Points, in no order, along strands that fork and pass close to each other.
In the rows, 128 means zero.
Points whose rows are less than 105 apart are linked; no others are. Some points are linked to none.
j795: [146  67 121 130 118  93 123 110 165 152  94  96 118  97 147 127 146 131
 108 131 161 122 128 165  87 137]
j496: [165 144  92 126 107 155 105 104 103 169 170 213 128 121  94 152 137 120
 176 142 117 128 129 107 171 107]
j943: [150  98 146 113 133 127 122 114 189 103  93  94 134  88 143 136 146 194
  69 132  68 145 145 160 108 160]
j503: [141 112 116 150 134 132 134 166 132 133 103  85  93 110 108 158 113 174
  53 105 106 122 182 139  80 171]
j796: [ 87 135 147 108 147 149 121 150 166  81  99  68 145 124 132 135 126 197
  95 106  74 159 124 133  94 174]
j724: [ 45 130 126 114  96  91 140 125 126 118 122  98 110 170 156  64  91  78
 110 129 177 123 115  87 128 130]
j970: [118 124  85 146 161 124 134 117 193 129 102  86 116 126 114 147 156 176
  83 138  89 144 136 154 132 179]
j172: [ 86 130 171 116 110 154 139 156 100  85 108 105 121 115 152  74  95 128
  85 110 122 114 133 109  88 132]
j821: [108 151  57 159 152 114  87 129 177 140 162 140 140 174 126 138 116 140
 180 132 163 109 136 129 137 203]
j326: [142 143 208 162 101 155 145 147  58  93  95 140  87 126 104 105 112 118
 101 131  89 127 150  96 123  68]
j239: [120 126 107 113 127 136 123  57  94 164 121 164 145  88 158 139 163 146
 155 164 149 124  94 131 158 103]
j710: [160 124 175 211 102 152 112 110 149 149  83 126 130 164  69 146 163 153
 122 152  54 180 120  96 158  97]
j56: [134 161  67 125 124 104  82 135 136 184 151 193 142 119 108 138 113 139
 186 131 191 108 149  75 179 111]
j707: [138 119  78 155 154  89 121 135 163 136 144  74 118 121 117 161 123 146
  90  95 144 108 184 173  86 192]
j879: [102 100  82 154 126  80 115 119 165 177  85  77 111 150 143 132 123 121
 132 128 171 119 144 139 115 172]
j493: [137 147 104 135  83 151 108  64 108 172 145 185 148 135  87 162 126 117
 194 146 116 144 107  97 196 105]
j72: [146  99 134 191  94 134  93 116 142 174  94 121 120 179  81 137 153 122
 140 156 102 161 119  96 169 116]
j638: [ 62 145 147 121  89  86 141 146 132 125 147 134 121 193 127  83  85  73
 145 138 154 130 113  66 156 125]
j353: [159 116 146  84 125 128 184 162  98  82 146 129 122  99 165 104 118 101
  66 118 158  91 177 128  61 120]
j476: [130 156 178  92 117 121 167  67  81 103 155 140 127  89 176  98 107 103
  93 112 149 103  96 161  96 104]
j117: [129 122 101 121 119 123 121 161 118 137 153 161 130 161 114 143 109 106
 146 136 139 123 133 124 133 149]
j590: [ 91 150 145 182  78 103  95 155 173 145 117  96 109 191  78 114 105 125
 132 134 113 170 162  98 138 157]
j213: [ 85 106 146 157 102 124 127  69 106 166  82 106 117 145 135 118 146 107
 140 169 138 139  73  85 182  88]
j162: [ 88 124 164 131 117 158 124 160 108  94 114 101 130 141 129  90  91 128
 119 127 111 158 113  87 107 129]
j841: [136 158 122 112 160 160 106 146  87 109 211 166 168 119 136 121 116 134
 130 104 138 115 117 148 135 137]
j890: [133 167 227 126  88 136 158 154  65  59 114 149 100 133  93  78 125 123
 116 128  94  95 158  75 100  65]
j568: [126 152 224 143  96 136 151 104  75 107 109 148  78 139 105  95 111 104
 113 119  97 131 118  85 154  63]
j526: [159  65 115 122 122  80  99  95 136 160 116 125 121  72 153 116 148 124
 130 143 185 106 111 155 100 121]
j251: [120 137  78 146 112 138 107 121 151 158 150 153 134 166  98 144 110 114
 182 140 115 150 119 120 159 157]
j153: [149 105 108 128 131  99  79 113 210  95 174  84 139  92 156 156 154 150
 115 135 138 110 126 190 115 145]
j897: [ 97 142  71 124 164 129  97  97 195 117 141 107 166 142 146 144 161 147
 142 149 129 138 115 154 153 175]
j457: [103 140  51 130 155 120  85  74 189 140 122 119 163 125 143 144 172 167
 169 165 168 129 118 135 170 151]
j854: [163 135 145  84 116  95 145 100  89 104 174 136 119  93 180  90 112  98
  80 111 184  80 124 161  98  96]
j114: [137 119  67 136 153 145  86 123 120 145 154 134 141 125 136 148 147 134
 147 130 175 103 141 144 128 151]
j154: [147 118  94 125 126 118  58 111 178 121 176 113 154  79 173 139 158 165
 142 123 172 104 121 172 142 116]
j83: [ 95 142 130 160 132 136 119 157 141 107 105  57 127 122 111 140 115 189
  71 120  96 132 159 136  84 191]
j733: [ 90 139 174  89 153 144 156  90 106 127 100 123 141 112 157 121 130 127
 141 137  97 163  72 139 153  90]
j312: [156 157 199 112 143 183 178 139  74 101 115 160 108 115 105 140  88 129
 142 106  80 146 109 158 124  88]
j451: [170 109  71 133 160  92 120 186 121 146 126 156 108 132 113 168 143 116
 129 126 166  93 171 131 103 149]
j399: [170  69 148 116 129 112 133 109 168 125 104 118 132  86 160 128 146 156
  95 155 128 125 124 175 107 116]
j627: [139 110  80 146 138  84 101 109 199 127 148  68 133 110 133 156 140 162
 115 121 154 112 151 188 102 177]
j942: [108 123 146 136 145 140 126  88 140 159  68 133 123 149 135 133 167 134
 146 174  67 171  88 107 196  87]
j236: [146 140  92 123 154 165  95 131  95 134 189 160 154 107 146 128 143 159
 130 107 167  94 132 150 155 130]
j387: [ 94 142 138  85 165 134 121  80 141 123  76 147 134 136 166 125 150 137
 146 152  69 177  84 138 176 103]
j848: [ 82 151 172 151 127 156 106 156 142 110 107 101 129 156 100 110 113 144
 152 126  86 197  90  94 125 123]
j318: [180  79 128 139 130 137 153  97  92 169  86 134  94  76 143 134 156 124
  97 140 126 109 142 178  98  99]
j662: [135 162 211 109  99 172 142 183  79  68 127 138 106 130 112  90  84 131
 154  91  64 161 145  97  98 103]
j118: [173 143 135 126 214 184 147 127 141  99 142 161 136 107  99 148 152 160
 155 122  53 160 111 167 138 137]
j370: [ 75 114 123 134 109 115 135 144 133 142 105 105 116 164 144 106  97  93
 115 136 163 133 122 116 124 149]
j285: [107 149 230 140 106 147 155  84  91 126 103 129  95 136 106 104 114 118
 157 118 100 157  78  91 164  57]
j309: [ 90 136  60 134 129  83  87  95 123 177 105 125 138 137 158 114 120 120
 174 137 209 103 127 103 135 138]
j217: [157 101  94 135 117  90  57 128 163 138 158 109 139  91 164 124 144 140
 138 104 202  82 133 178 114 141]
j779: [138 125  49 140 154  89  82 138 129 167 123 152 132 137 126 153 142 125
 156 112 190  87 166 120 110 169]
j981: [144 120 132 114 166 154 132  98 120 125 130 135 163 105 150 138 159 137
 123 143 113 136 112 172 127 124]
j621: [147 117  82 141 157  98 127 171 137 135 135 122 107 144 116 169 122 131
  92 102 153 102 180 148  99 184]
j454: [ 85 130 181 142 112 139 136  81  93 152 111 131 121 148 130 116 124 107
 152 138 108 150  68  86 188  90]
j646: [118 141 151  93 147 139 152 166  93  81 165 146 155 136 142 121  78 106
 109  98 117 135 123 129 105 132]
j185: [177  67  96 136 135  95 120 134 133 174  91 128 102  86 133 138 142 114
  99 109 156  98 161 170  72 142]
j896: [113 134 163 112 166 174 146 142 144  99 100  98 145 112 149 130 137 170
 116 123  66 174 124 135 112 130]
j603: [113 165 139  97 178 155 104 114 106  91 196 134 181 119 154 136 124 147
 150 102 123 128  83 160 140 124]
j362: [106 134  63 130 139 109  79  84 164 166 136 119 163 120 161 125 144 159
 178 142 206 107 122 131 148 150]
j950: [130 154 130  78 123 115 162 200 121  81 201 163 161 154 121 129  96  96
 123 120 147 126 143 118 109 150]
j693: [ 51 160 155 141 117 138 109 164 170 109 124  93 145 174 114 110  79 140
 160 115 104 188  92  91 132 162]
j963: [136  84 178 115 100 138 155 102 138 118  99  99 125  72 162  87 122 149
 101 135 131 124 128 159  90 109]
j421: [128 128  83  99 133  65 124 147 109 136 144 128 142 126 156 115 122 100
 118 115 209  85 144 121 117 133]
j786: [132 142 119 132 130 152 138  64  90 157 123 177 133 112 124 171 142 136
 180 165 111 132  80 119 184  98]
j838: [156 141  73 148 137 147  87 113 129 173 166 188 138 116  99 146 125 153
 169 148 155 118 137 104 165 106]
j892: [125 154 110 113 152  91 113 191 144  88 212 145 168 167 124 139 103 118
 134 117 160 118 158 140 112 179]
j988: [107 138  42 170 166 113 121 104 200 140 135 107 138 152 119 153 132 154
 165 149 138 118 127 130 150 201]
j161: [119 157 193  91 104 146 191 186  75  69 127 144 107 121 128  89 105 117
  99 124  99  91 147  79  93  91]
j828: [ 85 128 108 164 106 125 112 149 158 154 102 102 116 182 115 133 101 111
 134 139 132 152 123 119 132 162]
j581: [153  91  73 131 155 122 130  99 180 149  79 118 109 110 125 148 183 155
 104 156 106 133 133 157 138 141]
j740: [135 135 151  82 122 126 199 175  95  91 139 121 122 120 150 100 104  91
  80 133 142  85 153  90  98 102]
j426: [116 100 146 209 103 111 105 103 146 173  59  92  97 163 100 131 167 128
 114 163 130 158 121  82 149  92]
j524: [138 128 149 121 176 179 138 150 145 107 129 132 143 132 113 142 121 155
 145 108  53 170 102 132 123 139]
j98: [142 156 119  71 125  73 151 105  72 123 162 146 112 106 171 102 135  88
  93 123 195  67 112 115 113 104]
j196: [104 162  80 141 152 107  83 161 157 112 192 131 162 170 153 131 112 136
 158 110 185 100 152 133 121 194]
j238: [132 152  65 145 185 116 136 107 204  87 128 101 138 119 107 159 153 168
 100 124  84 137 139 160 174 193]
j275: [ 73 101 130 165 103 118 115  95 144 172  59  82 112 144 143 107 158 111
 116 177 141 151 104 101 161 110]
j44: [200  86  98 146 157 152 126 107 113 155 125 147 118  66 132 145 173 140
 108 132 133 101 151 192  95 117]
j89: [120 144 103 113 201 143 127 118 191  66 126 110 149 132 127 148 150 163
 110 112  66 165 116 149 147 176]
j327: [134 114 119 111 139 132 108  90 126 129 158 133 168  86 163 120 156 155
 134 138 151 110 113 180 131 111]
j375: [178 133 148 152 186 198 167 138 123 117 105 164 116 112  98 162 148 153
 140 132  44 141 133 167 121 122]
j276: [175 104 110 110 150 109 141 163 105 101 157 127 132 101 154 144 132 113
  68  97 161  93 184 157  73 134]
j546: [123 110 178 105  89 153 164 123 100  93 103 110 120  88 162  65 101 122
  77 113 137 104 136 139  67 114]
j67: [ 76 131 105 112 114 115 115  91 106 150 132 134 144 147 149 115 102  99
 164 154 170 132  84 108 159 123]
j928: [112 141 154 157  70 113 115 192 148 116 120 113 104 171  79 122 113 116
 114 130 108 148 181  82 120 135]
j785: [102  89  74 156 114  92 111 100 135 182  67 107 110 149 134 135 135 102
 155 129 188 116 120 110 135 139]
j932: [ 72 156 125 126  91 132 100 139 174 134 142 119 156 184 101 110  97 113
 192 118  98 186  87 113 157 157]
j447: [154 122 151 108  69  87 173 149 114 145 138 127 107 160  92 128 148  65
 142 130 158  93 134  62 163  80]
j763: [157 117 153 206 113 159 123 141 141 145  95 120  93 143  69 154 142 166
  94 138  64 162 142 108 125 122]
j555: [128  97  63 154 142  94 118 105 180 185  72  82 106 122 121 154 154 141
 123 138 140 123 134 144 123 170]
j458: [197 111  96 138 160 141 113 154 100 136 160 142 124  97 137 143 153 140
  90 107 145  88 179 185 105 136]
j35: [154 100 141 171 114 156 147 132  92 158  87 128  97 139 119 141 135 115
 104 139  99 133 135 136 139 103]
j582: [ 94 150 111 106  93 149 106 127 131 141 161 165 158 176  96 132 106  88
 188 118 100 169  99 114 161 139]
j823: [126 151 143 108 149 156 148 108  75 130 158 176 139 125 127 141 110 122
 155 122 109 141  85 143 142 121]
j315: [154 104 109 111 129  65  90 142 132 129 155 125 143 101 163 103 134 101
 108  92 213  73 151 158  95 133]
j372: [130 173 169  55 108 117 211 188 113  81 193 146 147 136 113 115 102  80
 123 119 120 113 123 102 112 115]
j634: [106 138 144 105 171 155 133 136 125  75 182 111 171 123 159 123  94 119
 130  88 130 148 102 153 111 141]
j628: [149 110 108 154 159 161 144 112 122 147 105 150 125 114 129 153 151 129
 130 149 103 132 121 147 137 118]
j125: [153 148 193  98 147 184 166 186  84  81 142 145 120 122 124 116  72 143
 144  82  77 154 132 143  93 122]
j554: [182 108 171 193  90 156 119 149 108 155 105 146  90 155  81 140 138 122
 102 137  82 146 164 101 138  97]
j847: [146 168 181  72  65 124 204 167 107 102 172 135 125 133  89 116 130  72
 124 111 107 106 133  79 125  87]
j383: [106 116 150 130  76  80 140 155 124 136 131 123 103 178 109 101 118  75
 133 142 151 130 141  65 165  98]
j956: [172  80 111 144 131 131 141 154 116 146  90 112  94  90 128 147 126 135
  66 115 135 116 185 154  71 146]
j575: [148 140 139  85  57 113 189 163 101 125 167 137 138 153  80 142 150  58
 144 110 129 112 155  91 147 108]
j548: [128 106 112 141 131 147 121  73 129 167  91 155 129 135 115 166 152 129
 176 180  89 139  80 111 193  95]
j528: [111 148 176 124  76 138 136 215 130  81 140 133 117 138  88 116 118 119
 120 117  93 143 176  81 101 125]
j249: [117 131  95 116 128  78 136 175 122 133 158 142 132 155 140 137 120  89
 155 138 184  98 147  96 131 141]
j676: [158  98 121 107 114 104 114  61 117 175 112 146 126  64 169 115 163 145
 148 149 179 108  97 143 128  99]
j392: [111 140 192  88 150 152 172  82  88 111 125 131 142  95 168 113 107 127
 116 110 124 147  94 163 111  94]
j750: [155 142 177 111 179 194 176 122  85 111  96 151 122 107 124 147 123 155
 139 129  67 147 115 179 121  84]
j452: [125 180 213  84  72 140 158 145  87  94 137 148 106 144 104  93  97 107
 141  80  75 150 131  91 130  73]

A fork is a point with three links, a tip a point with one. Leave the first point through the second and follow the links. Name the first fork or tip that comes.
j646; j634 | j154
j662; j125 | j795
j528; j928 | j950
j568; j326 | j318
j98; j854 | j786

A fork is a point with three links. Follow the links from the first point to the second and name the forks in between, in order.
j897; j315 | j950, j154
j710; j603 | j154
j476; j896 | j786, j795
j896; j693 | j795
j375; j392 | j795, j786
j238; j707 | j950
j733; j56 | j786
j387; j707 | j786, j795, j154
j275; j847 | j154, j950
j185; j981 | j795, j154

Follow the links from the first point to the second, and from the first to the third. Name the last point that the two ways share.
j763; j841; j693 | j154
j821; j249; j275 | j154
j392; j118; j546 | j795
j897; j575; j327 | j950
j638; j988; j582 | j950
j786; j83; j154 | j795
j854; j118; j56 | j786
j838; j98; j153 | j786
